Points, in no order, along strands that fork and pass close to each other.
Points whose rows are less than 44.4 apart are linked; no others are. Some points are linked to none.
j_619: [ 31 -24 -16  -2 -25 -34  -5 -69  -4  63 -46]
j_68: [ -5  37  10  -9 -32  38 -21  32 -27 -63  84]
j_553: [  6 -14 -17  12 -25 -27 -18   0   4  38 -48]
j_265: [-29   1  -4   7  28  19  59  31  10 -25  -6]
j_754: [  1 -10 -44  26  -2 -19  39  19  -4  33 -46]
j_124: [-20   0  24 -19  23  37  55 -16  -7 -60  43]
j_704: [  59   15   52  -31   26  -30 -105    4   58   42    4]
j_419: [  3 -38  14  -7 -11 -23 -34 -60 -16  41  -9]
j_296: [ 43 -16  40 -38   0 -34 -75 -67  39  68  -6]
j_210: [-15  45  -5  -4 -12  37   5  67 -12 -75  43]
j_355: [-14 -20 -23  14  27  -2  75  -9   4  23 -16]
j_783: [ 27   3 -18  -3 -35 -39 -38   1  34  45 -63]
j_881: [ 44 -14  22 -32 -11 -36 -59 -71  37  75 -23]
j_931: [-25 -13   4   6  22  13  20  -7 -25 -10  12]
j_974: [-17  21   1  11  -7  22 -27  37 -22 -48  22]
j_40: [  60   22   56  -31   28  -27 -114   21   61   23   10]
j_767: [-23 -18  -9   8  30   7  67  -1   2   2  -6]
j_460: [-26  -2 -23  17  25   7  61  47  13 -10 -25]
j_33: [-10  47 -10   8 -30  19 -48  73 -13 -72  37]
j_175: [-14  33  -6  12 -24  11 -57  63  -8 -63  14]
j_222: [-17  15  18 -14  11  41  38   4 -13 -62  49]
j_925: [-22   1  12   3  17  22   5  -2 -27 -30  29]
j_932: [-13  -7 -37  25   8 -11  41  34  -1  17 -38]
j_997: [ 43 -11   6 -23 -21 -38 -43 -70  29  73 -37]
j_43: [ -1 -21 -31  21  13 -12  56 -16  -9  38 -25]
j_399: [-25  16   2   5  16  28  20  34 -13 -43  13]
j_252: [-29 -18   5  -1  35  15  76 -11   9 -15   4]
j_556: [ -6 -21  -7  16 -12 -15 -12 -11 -13  30 -25]
j_727: [-28 -22  16 -12  37  22  73 -28   7 -34  19]
j_431: [-12  22   3  14 -21  11 -59  43 -11 -49  13]
j_904: [ -8  39   9 -12 -24  43   0  41 -23 -68  78]
j_590: [  1 -26 -26  20   4 -18  35 -23 -16  41 -25]
j_274: [-17  26  15  -9   5  43  28  23 -13 -64  46]
j_11: [-19 -21  -2  13  13   0  13  -6 -21  12  -6]
j_368: [ 51   4  51 -34  16 -31 -93 -26  54  54   1]
j_280: [-29   9  -1   6  25  25  44  35   2 -37   0]
j_685: [ 12 -34 -25  14  -3 -26  27 -53 -22  52 -29]
j_639: [ 23 -14 -41  20 -21 -28  20 -23  -7  50 -58]
j_598: [-18  -4 -31  20  17  -1  52  40   5   5 -30]
j_266: [-11  36  12 -15 -13  45  22  36 -15 -73  66]
j_887: [-23   8   7   9   9  23  -6  18 -23 -32  17]
j_318: [-12  42  -7   4 -23  29 -29  62 -18 -70  46]
j_144: [ -2  26  18  -4 -32  31 -46   7 -31 -56  81]
j_30: [ 13  -8 -48  29 -14 -25  31   3  -5  38 -56]
j_114: [ 48  -6  48 -37  14 -34 -86 -46  49  63   0]
j_577: [-12 -27  -3  12   1 -11   2 -17 -21  27 -13]
j_316: [ 36 -18  -5 -15 -27 -38 -27 -73  13  70 -43]
j_677: [ 15  -8 -11   5 -34 -31 -33  -2  16  42 -51]
j_701: [ 14 -30 -16   7 -18 -28   4 -51 -16  53 -34]
j_915: [-27  -6  23 -14  25  32  69 -15   9 -57  31]

A fork is a point with three links, a tip a point with one. Leave the first point through the second and follow the links. Name the first fork or tip that comes.
j_598, j_460: j_887
j_997, j_881: j_40
j_556, j_553: j_783
j_431, j_175: j_210
j_265, j_460: j_639
j_266, j_904: j_144
